Each row is a point on a landscape with many valleys, with its height.
From any point a ball takes the steepest step (drop divided by distance) to one of its 2 nearest points. It stops when none of these is lower. Distance is the straight distance between rows; heights are no part of it.
Luzol height 7.60: [ 82  81 123 119 159 139 137 143 195 114 146 129 139 121 136 146 152 105
 135 180 148 123]
melig height 1.45: [159 129 138 116 126 126 112 142  93 112 137 127 135 119 125 128 118 160
  94 113 149 126]
keve height 5.94: [134 169  93 159 130 163 110 130  86 123 150 137 139 104  59 115 155 194
 148 131  81 106]
Gapi height 2.72: [171 110 186 115 107 141 138 125 199 126 120 151 116  99 155 135 127  62
 127 165 159 134]
duban height 7.79: [ 58  60 105 132 147 177 147 148 180 114 150 128 125 147 150 151 158 130
 141 156 180 141]
Migan height 5.15: [ 92  87 116 101 137 107 122 136 121 124 109 124 167 154 166 191 100 118
 128  97 163 176]
Gubar height 4.21: [115 163 117 115 139 143 114 121 117 117 124 137 124 105 117 126 147 142
 128 159 118 120]
tafiz height 3.12: [239 147 179 163 103 111  91  87  95 188  95 131 102  66  75  92 157 113
 125 167  98 128]
mudat height 5.70: [ 95 119 121 138 182 107 115 148 103 127 147  72 131 108  97 114 148 175
 104 162  81  65]
Pemiv height 1.22: [ 27 115  95 145 112 214 140 147 143 107 164 101 107 114 132 121 147 195
 124 151 128 103]
rire height 2.93: [115 122 129 104  91 179 149 138 157  93 125 168 112 144 167 151  97  89
 130 101 184 159]
Lided height 6.48: [ 60  88  77 132 178 116 146 146  96 149 167  91 141 169 143 114 130 167
 104  77 110 135]
suda height 2.28: [ 93 109 140 126 145 116 139 126 166  68 111 146 109 139 140 135  83 116
 195 157 166 136]
kiv height 8.37: [111  91 115 108 150  85 128 151 165 124 125 134 138 139 142 116 123 119
 141 134 133 121]
nur height 6.02: [144 147 139 137 173 105 114 122 105 133 135 106 132 103  87 113 168 158
  93 168  96  88]
tupo height 4.80: [107 134 100 137 157  78 121 164  90 120 140 111 127 145 100  92 116 180
 137 124  87  87]
tema height 3.15: [ 72  88 130 128 160 133 134 124 170  80 133 130 139 147 142 175 103 115
 164 147 182 159]
karu height 3.33: [152 147 168 123  82 143 128 116 163 112  88 156 121 143 158 176 106  51
 154 122 151 140]
Vor height 3.08: [110 161  99 125 144 125 111 118  92 117 135 133 146 148 121 149 134 150
 120 104 109 134]
gak height 7.47: [230 165 168 128  75  68 129 105 116 169 111 120 118 102 119  72  85  85
 113 101  98 118]
tem height 8.19: [144 105 138 122 168  89 119 140 151 129 133 123 113 112 129  94 138 135
 139 173 120  96]
vib height 8.24: [178 117  99 119 139  89 118 142 126 171 124 125 157 135 118 110 160 109
  73 114  96  96]
giv height 3.72: [ 97  89 136 104 138 160 158 110 187  97 144 132 146 154 158 179 104  69
 153 119 191 183]
lonib height 4.71: [124 103 124 102 110  95 132 124 128 151 106 127 171 170 174 190 108  79
 105  69 140 169]
kag height 9.32: [136 135  69 113 101 143 117 156 108 119 136 160 120 111 100  91 128 167
 149 116 108 109]
Dava height 8.98: [165 160  90 120 101 117 110 141 116 141 122 184 119 137 103 102 140 133
 149 111  94 117]
gukep height 8.05: [164 116  95 130 115 106 117 133 105 175 126 124 170 157 130 147 157 122
  60  71 121 130]
fameb height 7.88: [183 156 106 113 108 119 102 129  99 144 107 144 105  77  96  83 116 146
 156 155  99 107]
pogob height 6.79: [104 111  90 105 152  83 153 144  90 119 146 109 153 161 139 104 107 149
 101  68 119 130]
suri height 5.32: [116 138  90 142 155 116 112 144  76 130 156  85 145 119  81 109 131 188
 104 119  76  77]
Lada height 8.53: [161 105 145 127 131  79 115 144 169 150 114 151 131 156 147 134 146  84
 140 139 138 119]
dab height 6.58: [126 145 135 114 158 166 129 103 109 127 165 121 141 119 122 150 173 155
  72 135 129 144]
rit height 7.08: [215 154 122 144 120  50 111 114  79 164  91 128 122 113  83  62 105 122
 127 116  88 115]
rofi height 5.75: [  5  73  98 137 155 185 163 127 116 135 167  71 125 145 172 148 128 167
 138 117 141 170]
Pabi height 7.32: [243 158 139 148  86  80 122 114 109 172 131 134 132 112  81  76 126 114
 109 103  83 115]
gugef height 5.99: [ 34  85 123 147 165 163 138 142 102 138 180  60 142 143 147 146 137 192
 104 117 127 140]
kad height 7.95: [ 28  58  97 141 138 175 176 137 169  99 146 118 131 167 160 160 115 131
 168 130 187 169]
vif height 6.51: [176 160  74 157 130 115 113 123  72 125 140 144 152 123  46  99 129 186
 147 103  82 108]
mub height 4.02: [176 129 174 119  97  83 143 119 180 169 112 132 165 142 159 151 132  49
 115 113 104 118]
galo height 7.89: [201 166 131 143  89 103 107 121 108 158 114 142 165 145 119 150 145 112
  81  92 119 127]
kof height 6.96: [201 161 110 163 140  84 106 113  77 158 130 121 127 107  56  61 118 160
 147 124  76 103]
Tif height 2.90: [ 62  98  88 127 140 191 134 150 132 132 143 113 126 127 141 146 170 159
 108 141 130 121]
divi height 7.59: [189 171 117 111 108  94 120 123  82 116 121 137 150 110  99  94  92 139
 105  91 102 113]
rifu height 4.33: [151 125 139 113 126  73 137 120 147 162 123 123 171 163 157 167 133  65
  82  83 112 135]
ket height 7.74: [194 174 157 149  76  54 106 100 111 153  83 116 168 145 129 150 119  81
  84  90  98 118]
Mutib height 6.03: [ 17  80  88 152 130 178 159 161 123 130 176  76 118 161 153 104 119 194
 141  84 114 143]
Das height 2.68: [234 171 207 168  59 130 109  99 127 191  95 132 111  83 102 121 154  89
 121 143 103 126]
zoz height 0.83: [136 126 153  98 127 101 127 113 167 102 108 145 121 114 148 137  93  80
 165 159 148 136]
rov height 4.54: [ 93 118 159 122 153 147 131 137 139  83 148 123 125 110 136 136 113 158
 131 167 165 131]
Buva height 8.14: [ 34  90 104 144 133 153 157 155 162  75 148 117 112 154 159 126 101 165
 171 139 167 131]
loz height 5.95: [157 160 142 116  96 123 117 119 126 109  88 165  78 113 128  97  91 107
 186 149 141 130]
sul height 2.03: [152 130 156 109  98 174 141 137 169 108 136 164 116 122 153 134 130  94
 115 130 164 138]
bopo height 8.28: [150 133  87 134 139 119 103 146 100 148 125 119 114  83  79  81 144 163
 142 165  81  79]
paba height 4.31: [121 134 145 124 127 182 136 107 185  89  94 160  99 127 149 167 131  65
 160 162 173 132]
divu height 6.21: [ 49  74 138 127 183 124 131 134 121 113 162  71 149 126 153 172 122 158
 115 141 149 143]
pib height 6.94: [182 168  86 162 136 130 115 104  75 141 155 131 165 131  49 133 160 169
  95  92  80 111]
beg height 4.07: [116  98 143 110 115 153 153 108 170 134 133 133 163 170 180 201 105  49
 138  80 162 189]
vetof height 7.62: [190 162 169 119  87  59 127 116 127 147  97 135 146 131 140 120  88  83
 115  98 106 135]
Maso height 7.12: [ 89  85 122 118 143 192 139 130 130 136 136 125 133 132 165 185 165 128
  98 127 170 171]
petik height 6.31: [155 139 163 147 160 107  96 118 103 141 107 111  99  82  95 102 154 150
 134 192 115 109]
kel height 2.75: [188 159 182 120  60 161 126 129 142 132 103 141 135 115 152 174 119  81
 107 106 145 133]
gesit height 8.64: [135 133 139 127 133  92 136 120 146 135 128 168 144 194 143 141 137 103
 132 100 137 146]
vov height 8.27: [220 173 113 142  93 131 111  94 103 154 124 155 118  76  62  69 120 139
 161 129  81 132]
bipuv height 8.41: [125 109  96 135 172  94 113 144 108 154 127 114 150 148 117 136 169 141
  80 124 101  93]
vibo height 3.79: [128 122 158 129 111 165 139 115 191  79  95 160 124 157 152 202 103  41
 171 124 179 159]
Bos height 7.19: [157 146  88 109 142  89 135 135  72 124 149 100 157 129 106 101 107 147
  81  77 103 114]
Nugi height 2.33: [175 110 176 137 150  73 113 105 155 169  96 136  95 108 127 100 141  84
 160 182 124 125]
Bibo height 5.87: [ 64 125 128 137 175 140 125 123 113 107 136 118 129 175 145 174 143 155
 142 118 151 154]
Geli height 8.54: [102  86 103 112 171 120 153 142 146 138 166 116 149 145 150 115 133 134
  97 124 129 121]
Nar height 2.26: [211 174 207 141  60 155 125 114 143 159  85 141 104  90 143 154 132  69
 127 137 132 118]
godif height 2.66: [188 162 160 140 107 134 117 121 118 127 124 156 120 114 112 118 137 134
 118 126 133 128]
Ragip height 6.91: [168 163 113 136 127 160 118 100  97 144 146 134 149 128  96 144 178 147
  77 108 105 129]
lubo height 3.71: [210 149 186 144  80  91 121 118 154 192  87 125 141 127 130 143 158  62
  94 126  92 102]
vaz height 7.78: [ 56  90 135 125 152 149 139 145 192  92 139 102 114  98 131 119 135 138
 152 206 145 110]
rufe height 2.00: [139 116 167 107 137  92 129 117 162 115 124 127 160 139 156 174  92  86
 126 127 155 151]
Sav height 6.71: [113 159 106 119 104 155 119 133 116  96 103 158  87 102 118  98 113 150
 190 161 130 111]
rik height 7.37: [119  74 130 108 133 164 124 143 175 137 122 141 137 123 149 179 162  99
 106 152 169 135]
pafiz height 2.65: [165 124 157 103 123  87 123 131 125 122 123 118 157 122 147 144 100 117
  89 104 149 138]
pamid height 3.80: [ 90 123 117 120 143 170 153 143 124 100 171 114 126 125 138 105 114 178
 107 124 162 140]
Mese height 3.49: [214 153 159 144 126  58 114 101 130 180 101 106 145 127 106 101 143  76
  90 133  85 101]
kofo height 6.70: [173 145 139 110 117  51 120 123 107 140  89 138 108 115 117  67  83 113
 158 129 105 127]
zofub height 6.36: [185 170 174 126 103  85 113  97 117 142  85 142  96  99 124  98 104 101
 163 142 111 135]
depa height 3.30: [189 143 177 121 101 118 118 118 151 160 111 141 134 104 134 133 147  92
  97 153 117 116]
rir height 2.80: [ 72 127 112 134 140 173 143 153 139  92 166 110 107 109 116  92 132 189
 124 152 130  97]
pulef height 1.70: [173 135 197 135 115  92 118  89 166 168  79 145  81 103 138 110 113  44
 187 170 124 147]
lil height 8.33: [  9  88 118 142 134 130 141 164 151  94 158  70 124 142 138 123  90 178
 157 133 122 100]
Buv height 4.05: [ 64 143  91 127 143 121 126 145 101 114 142 121 132 147 127 126 120 180
 143 113 101 117]
deg height 5.68: [ 39 139 105 151 137 173 140 129 105  93 153 134 112 167 138 140 128 178
 157 108 150 153]
kas height 5.40: [ 38  78  90 101 147 149 164 140 122 119 155 101 138 152 171 138 113 146
 135  95 146 167]
rilub height 6.86: [133 128 137 121 131 167 116 114 114 149 135 133 144 144 147 184 180 124
  74 112 148 156]
mafo height 8.75: [146 162 121 145 120 127 134 135 127 142 142 184 130 175 118 120 150 127
 125  89 124 141]
Rog height 6.26: [ 84 123 111 130 162 159 130 125  79 130 159  95 151 129 128 148 148 185
  79 110 119 141]
tad height 4.95: [116 143 135 120 123 171 137 107 176  95 103 153  79 105 131 111 136  91
 171 192 148 120]
loka height 5.19: [100 159  99 137 129 191 113 129 107 120 137 141 115 110  91 134 174 177
 135 157 101 111]
Gidal height 7.39: [134 151 117 124 112 118 106 136 104 116 113 127  73  74 100  63  95 163
 186 165 106 105]
Zeg height 3.89: [110 137 100 112  96 184 142 136 108 103 123 165 116 151 150 158 112 121
 131  77 161 169]
Guk height 5.16: [ 76 125 133 135 137 203 146 138 151  65 132 137 101 124 153 145 119 148
 147 148 195 137]
Bol height 5.93: [ 95 128 105 122  97 173 143 154 141  68 111 160  86 123 139 114 105 134
 173 143 177 122]
gela height 2.94: [192 150 167 142 160  55 109  96 122 170 101 121 105 112 103  83 143 107
 132 163 105 118]
zem height 4.92: [ 77 142 103 106 126 129 137 140 116  81 126 144 124 141 144 125  96 148
 154 113 136 137]
noro height 5.47: [171 161 175 122 104 160 124  98 156 122  93 155  71  96 135 110 123  84
 166 173 150 136]
Muza height 5.56: [ 89 105 121 131 151 118 122 129  91 144 135 116 155 167 149 175 142 141
 105  92 156 157]
tabe height 6.27: [ 44 103  89 154 160 141 160 159 105 133 192  76 126 159 126  94 119 198
 116  93  92  97]
Tik height 7.99: [ 94 112 136 134 158 131 127 141 152 117 132 105 103  91 117  85 147 157
 142 203 112  88]
nimit height 4.79: [ 58 104  84 110 108 175 159 139  96 114 135 138 123 154 161 138 105 142
 133  72 158 174]

Two balls start at each pair of points below. Name the first point that both come to, or write none.
bipuv and Bos: none
vib and pogob: none
vov and bopo: Vor
tabe and divu: none

Where does a ball stop that starts at each point below?
Lided: sul
lil: sul
Rog: sul

Call two points neighbours if one is among the 2 nearest of the other. Go from one point of each pair to the other, from neighbour to neighbour, staying as low as possible. Name the highest point that can't be avoided.
Nar and melig: lubo
Nar and pulef: tafiz
zoz and sul: Gapi
zoz and melig: pafiz
